A landscape with many valleys, sampled at points; each row gives a point and its height.
A ball rolls from a point to the lowest of its 2 nearest points, and stops where none of them is lower. Distance is the straight distance between rows; heights are no part of it.
J945 h=3.36: [ -9  32   2 -13  25  -5 -26 -15 -16  13   7 -26 -34 -14  -1  10 -10  20
  24   4 -25]
J495 h=4.55: [ 18  14 -43   0 -19 -14  24  14 -30 -29  -4  19  11  16  19  12  14  31
 -31  15 -13]
J565 h=4.11: [ 50  33 -26   8   0   5  -4 -22 -29   1  15  14  10  -9  28 -11   9  12
 -18  13  -7]
J924 h=6.27: [ -6   6 -28   7 -13   9  21  10  17  25  -4   0  37   3 -18 -13  16  -1
  -6  24 -14]
J637 h=5.70: [ 25 -18 -12  45 -14 -13  18  37  17 -10 -19  10  -2 -30  19  -6  12 -21
  -3   8 -21]
J324 h=7.68: [  2  19  21   2 -27  -6 -25  25  25   7  -1  30  18  -9   9  -2 -28 -21
  37  14  -2]
J277 h=3.41: [  3 -13   6 -45   2   4  10 -25  -4 -17 -17  26   6 -13 -12  -2 -18  -7
  33   2 -48]
J312 h=6.94: [ -1 -17 -33   0 -14 -34 -26  32 -42 -36 -13   3 -20  14   9  17  32 -21
 -13  -8 -12]
J647 h=5.45: [-16   4  -4  23   4   6  24 -14  31  17 -11 -24 -49 -31 -32 -11 -27   7
  -2 -21  14]
J328 h=8.62: [ 23 -20  52 -32   6  21 -27   4   3 -48 -17  28   3  26   5  16 -45   4
  43   0  -1]
J316 h=6.99: [ -6 -29 -12  32   6  23  22   5  41  19  -1  -8   2 -17  11 -10  -3  -6
 -52 -29  16]
J442 h=2.64: [ 20  17 -26 -26   4 -14  18  -3  -7  15 -11  28  24  -5   9  -4   5  27
  11  23 -16]
J528 h=3.94: [ 14  -3   2 -46 -19 -19  10 -11   1 -42 -32  20   3   6  -6  -6 -30 -10
  45   8 -19]
J919 h=3.90: [  3  31   3 -23   7 -23  -4  -6  -7  -7 -11   2 -16 -19  -3 -11 -22  15
  36  15 -20]
J531 h=6.24: [-12   8  22 -21   0 -18 -14  10 -27  20  -5  17  27 -17  17  -5  13   4
 -13  -8 -11]
J673 h=5.53: [  5   3  20 -30 -33 -19  -8  14   5 -44 -26   8  14  19  -8 -16 -19 -10
  46   8   7]
J627 h=5.81: [-19   7  25   6  22 -22 -17 -25   8  16   1  21  21  19   3  -5  -1  -7
  -5 -20  18]
J31 h=2.02: [ 31   0 -28 -16   6 -35  17  -2  -7   3 -23  47  21  11  25  15   4   8
   4   9 -20]
J587 h=6.92: [-27 -27   1   6  11 -10 -39  -5 -28   1  -2  21 -13  37   2  17  50 -26
  -8  -3  -9]
J570 h=5.69: [-23  12  -8  12 -16   2   9 -18  40  25 -14  -2 -13 -12 -36 -12 -35 -23
  -3 -20   4]
J407 h=3.46: [-20  17  39   7  19   8  -2  -3  13  44   7 -24 -32 -38 -13   3  -6   6
  10  11  20]
J508 h=3.01: [-12  12 -12 -28  27  22   7 -55  -6   4  -3  -3  -3  -3 -17   1 -14  12
   3  -1 -29]
J34 h=4.10: [-24  22   8  32   6  -5   2 -15  11  -3   0 -56 -47  18 -15   0 -17   2
  58   3 -10]
J425 h=7.64: [  6 -27   4 -21 -37  -3 -24   4 -14 -39 -11  18  10  21  17  -3   2 -35
  57  -1  14]
J616 h=2.66: [  5  13  12  -9   3   8  10 -40 -22  53   1 -20 -24  -7 -17  -2  -4  25
 -28   7  53]
J374 h=5.51: [  0   1   2 -11 -16 -40  -9  41 -16 -11 -12   4  19 -25   9  -6   1 -12
  -1 -15  -8]
J609 h=3.89: [ 37  32 -22 -13  -6  31 -12 -19  -6  15  34 -30 -19 -28 -14  11  10  22
   4  41   9]
J880 h=4.47: [-10 -18   6  20  -6  46  32  25  11  21  28 -24   1  15  24   1   7   7
 -66  13   5]
J546 h=4.76: [ -6  12  42  34 -16 -19 -16  12  -4   6  -5  40  14  22  17  -5  15  -3
  19  20   3]
J883 h=8.74: [  1 -19  45 -27  12  22  -6 -11   4 -38 -10  14 -12  25  -6  15 -42  -5
  48  -3 -37]
J977 h=4.84: [ -1  20  24 -13 -21 -28  12  30   2 -18 -24  -5 -19 -38  -2 -11 -39  -3
  34   8  -6]
J55 h=8.70: [ -8 -27  -5   3 -38  -8 -22   4 -28 -16 -12  33  -8  19  20   6  28 -37
  45  10  -3]
J372 h=6.54: [-24 -18  -7  10   4   2 -19 -19 -30   2  -3  12   8  38  -1  15  39 -11
 -42 -11  -3]
J800 h=3.10: [ 12 -37 -16  -4  26  14  -5 -32 -20 -35  19  17  32  19  -5   6  30 -12
 -19 -25 -18]
J431 h=4.53: [ 30 -31  23 -24  24   1  15   2  -6  -2  16  47  21 -10 -16  19   3 -19
  19 -13 -29]
J685 h=5.58: [ 17   9   3  -3   4 -40  21  46   5 -19 -19 -14  -6 -43  11  -6 -26  -1
   2  -8   8]
J700 h=7.34: [-17   9  29 -13 -21  13 -33  11  26 -34 -16  -6  11  33 -18  -5 -41 -14
  41   5  14]
J828 h=5.06: [-19  24   3   4  22 -12   2   4  44   0  -1 -11   0   7 -24 -15 -27   1
  34   9   0]
J915 h=4.82: [ 19 -19 -27 -10 -13 -32 -16   4 -39 -50 -13   0  15   6   9  -9  22 -21
  -1 -21  -8]
J477 h=3.40: [-13  15   1  21  -2  -1  -4 -57 -15  26  -6 -37 -59   1 -27  29   5  14
  15  -4  10]
J12 h=4.80: [  7 -28  51 -12  13  14  -2 -23   1  -2  10  51  20   4   2  13  -5 -17
  25  -7 -11]
J523 h=5.42: [ -5  -8  43   3 -20   4 -20 -12  -9 -10  -6  51  27  20  20   4   1  -6
  32  13   6]
J458 h=5.28: [ 11 -27  11  43   9   4   8  26  35   0 -16   9   3 -22  30 -20  21  -8
   5  18 -22]
J751 h=5.02: [  0  -3 -50  15  -5   4 -22  15  -4 -14  13   4  17  32  -6  11  36 -11
 -24  10 -24]
J868 h=4.85: [  8 -19   2  -4  11  48  15 -10  29  32  22 -43 -31 -32   2  15  -4  17
 -34  13  43]
J641 h=4.69: [ 53  30 -19  -8 -14  10   4  -2 -37  27  18  -1  -3 -15  36  -2  -4  14
 -25  26   8]
J563 h=7.21: [  4   6   9  11 -22  12   7  42 -36   9  16  -7   5 -15  25  -1  22  14
 -51   9 -13]
J533 h=4.68: [  2 -21  -6  -2  -1  53  36   0  34  23  34 -28 -11  -7  33   0 -10  12
 -51   2  32]
J561 h=6.86: [-40 -17   5  17  -2 -23   2  21   6  15  -8   1  19  16 -12   7  18 -13
 -28 -29  23]
J693 h=2.30: [-16  -7  33  39 -22 -20 -10  36   8 -20  -7  17  16  22   1  -7  18 -13
  28  16   9]
J929 h=3.85: [ -8 -10  33  10  19  19  22  14  11  45   6 -24  -4 -39   5  -9  15  18
 -14  21  26]
J871 h=4.59: [-17  22   4  -1  19   2   1   3  -7 -14  18 -31   3 -30 -17 -16   2  23
 -10  -5  11]
J770 h=8.26: [ 15 -11  28 -37  -8  25 -51   9  12 -41 -21   7   8  40   5  12 -35 -15
  48   0  12]
J135 h=3.28: [  0  -1 -30  29 -12  19  -5  35   6 -17  24  -7  13  12   3   5  28  -5
 -41   7 -23]
J478 h=7.16: [ 16   2   1  10 -43 -27  -7  27   9  -7 -20  42  15  10  24  15 -21 -21
  38  17  12]
J42 h=6.03: [-11   6  -5   1  -1  16   1 -29 -27  -2  12   3  30  16   5  -7  20  11
 -43 -10   3]
J340 h=6.42: [-17  -2  -5  11  -9 -16   0  -5  -5  11  -5   4   7  -1 -15 -10  -1   0
 -50 -51  31]
J231 h=5.44: [-25  15  24   4  13 -23 -12   4  37   5  -1   2  16  18 -14  -9 -23 -12
  16 -10  17]
J759 h=5.00: [ -8 -15 -11   8  14  30   9 -12  33  22   6 -49 -57 -28 -18  39  -2  23
 -13   1  18]
J363 h=4.09: [ 33 -43  -4 -21  35  -1  -2   1 -11 -24  23  25  23   0 -10  15  15 -29
  12 -31 -25]
J358 h=4.51: [-21  -1  -2 -26   6 -23 -10  41  16 -11  -2 -19  27 -12 -16 -10  -8  -6
   4 -14 -11]
J672 h=2.26: [ 20  18  -2  -6   7  22   5 -36 -14  36  34 -23 -10  13   0  11   2  28
 -35  16  58]
J8 h=5.91: [-11   0 -14  16 -19   9  27 -10  30  46 -14   0  19   3 -27 -14  -4 -22
 -17   0  13]
J613 h=6.08: [-26  13  12 -11  18 -17  -9 -29  -5  12  -5   3  -1  -3 -12  -3 -19   7
 -31 -42  19]
J650 h=6.78: [ -9 -17 -14  31 -20  13  10  10  12   9   6  -7   4  -6  -8  -8   3 -12
 -63 -45  24]
J326 h=2.29: [ 36  13 -30   5 -11  24  21  25   9 -14  23 -16  -7 -54  20  -8  -8  10
 -16   9  -5]
J539 h=3.27: [ 32  36 -30  -6  -8  10   8   1  -3   4  11 -17 -13 -48  -8  -9  -4  17
   8  25  -6]
J760 h=1.62: [ 20   9 -13  18  -7  20  22  -6  -4  47  22 -13  -7  20   5  -9 -13  15
 -57   0  42]
J398 h=4.58: [-30  22   6   8  10 -11   9 -11  26 -15 -17 -40 -33  36 -27 -10 -39  -2
  36  -8  -7]
J697 h=2.45: [ 32  -1 -20  12 -25  16  22   1   8  40   2   1 -25  -9 -19 -36 -11  23
 -43 -18  28]
J879 h=5.43: [-12  20  -5   3   0  20  20   0 -13   7  23 -18  18  -5  -5  -9  16  31
 -31   8  20]
J916 h=3.15: [ 28  31 -12 -11  14  26  -8 -48 -25  -1  34  -7   2 -10   4  -7  15  29
  -8  20  13]
J525 h=3.67: [-21  13  -3  30   4 -13   0 -44 -10  13  -5 -45 -50  20  -7  17  -7  11
  42 -17   0]
J461 h=9.13: [-22 -22 -12  -3  -8   0 -31  22 -24  -8  -2  35 -41  38  32  15  21 -31
  49  14   2]
J802 h=3.56: [ 19  24 -44 -10 -10 -12  34  29 -10  -9   4   6  19 -12  11   2   5  36
 -13  18  -3]
J75 h=2.65: [-12   7 -13 -15  28  -4  -4 -50  18 -15  -5   3  14  15 -26 -12 -16  -4
  11 -11 -12]
J156 h=5.18: [-27 -14  -5  18  31   8  21  -6  40  -1 -11 -52 -54 -19 -22  12 -13  21
  23  -2   6]
J346 h=3.29: [ 17  -6 -39  -3   7 -17 -18   4  -8  -4  -1  29  27  27  14  13  30  -3
  -7   5 -27]
J691 h=4.19: [ -3 -18   8  21  11  31  28  28  11  37   4 -17  11 -13  19 -10  18  14
 -36  22   2]
J107 h=4.70: [-12 -26  32  50   4  -8  -3  33  31  -7  -4   5  11   0  12 -14  22 -22
  10   3  -4]
J911 h=3.77: [-20  24   1   2  32  -2 -15   4  -3  -2  17 -50 -33 -21 -18   9  -7  23
   8  -3  -3]
J443 h=3.52: [ -4  -6 -14 -44  12 -29 -18  12  10 -23  -9  -2  32  21 -10  -9  -1 -13
  20 -11  -9]
J809 h=1.97: [  3 -15 -19 -10  39  -4  -3 -46   9 -29   5   8  29  30 -16  -3  -1  -4
 -12 -31   3]
J101 h=6.43: [  7  -7  -3  30 -36 -34   4  40  -2   2 -25  27  -7  -1  16  16  10 -32
   9  12  -8]
J875 h=6.72: [ -1   5  25  24  -8 -11  -4  38 -24  28  -4   8   9 -15  15  -7  27   2
 -27  12 -14]
J600 h=3.04: [-19  26  21   2   9   0   0 -45 -13  37  -3 -17 -41 -17 -22   3  -8  14
  -3  -3  28]
J414 h=3.13: [ -8   6   0 -21  36  23   0 -47 -22  11   7 -16 -31  -5   0  22  -7  21
  19   0 -44]
J353 h=1.02: [ 16   1 -21  14 -11  35  18  36  19 -21  44 -10   7 -16  33  -6   9   7
 -35   6 -18]
J313 h=2.01: [ 18 -26  -7 -46   8 -31  -3   4 -17 -48 -18   6  22  16  -1 -10  10  -8
  13 -17 -10]
J404 h=7.36: [-40 -24   9   9  -2 -26 -22   8  -8  -6  -3   4  15  39  -2   5  29 -28
   9 -19  20]
J57 h=3.20: [  0  -5   8 -44  13  18  10 -35 -19   7  -8  20  15 -19  -8  -7  -4   6
   1   4 -37]

Call two points neighbours if one is among the 2 nearest of the other. Go from one point of each pair to the other, from neighbour to neighbour, staying as low as possible. Name the highest point that can't be avoided.
J31 / J916 | J751
J760 / J31 | J924
J916 / J353 | J609
J508 / J693 | J523
J313 / J693 | J685

For each start below, name the point where the ball stops.
J868 | J760
J316 | J760
J478 | J693
J404 | J760
J34 | J760
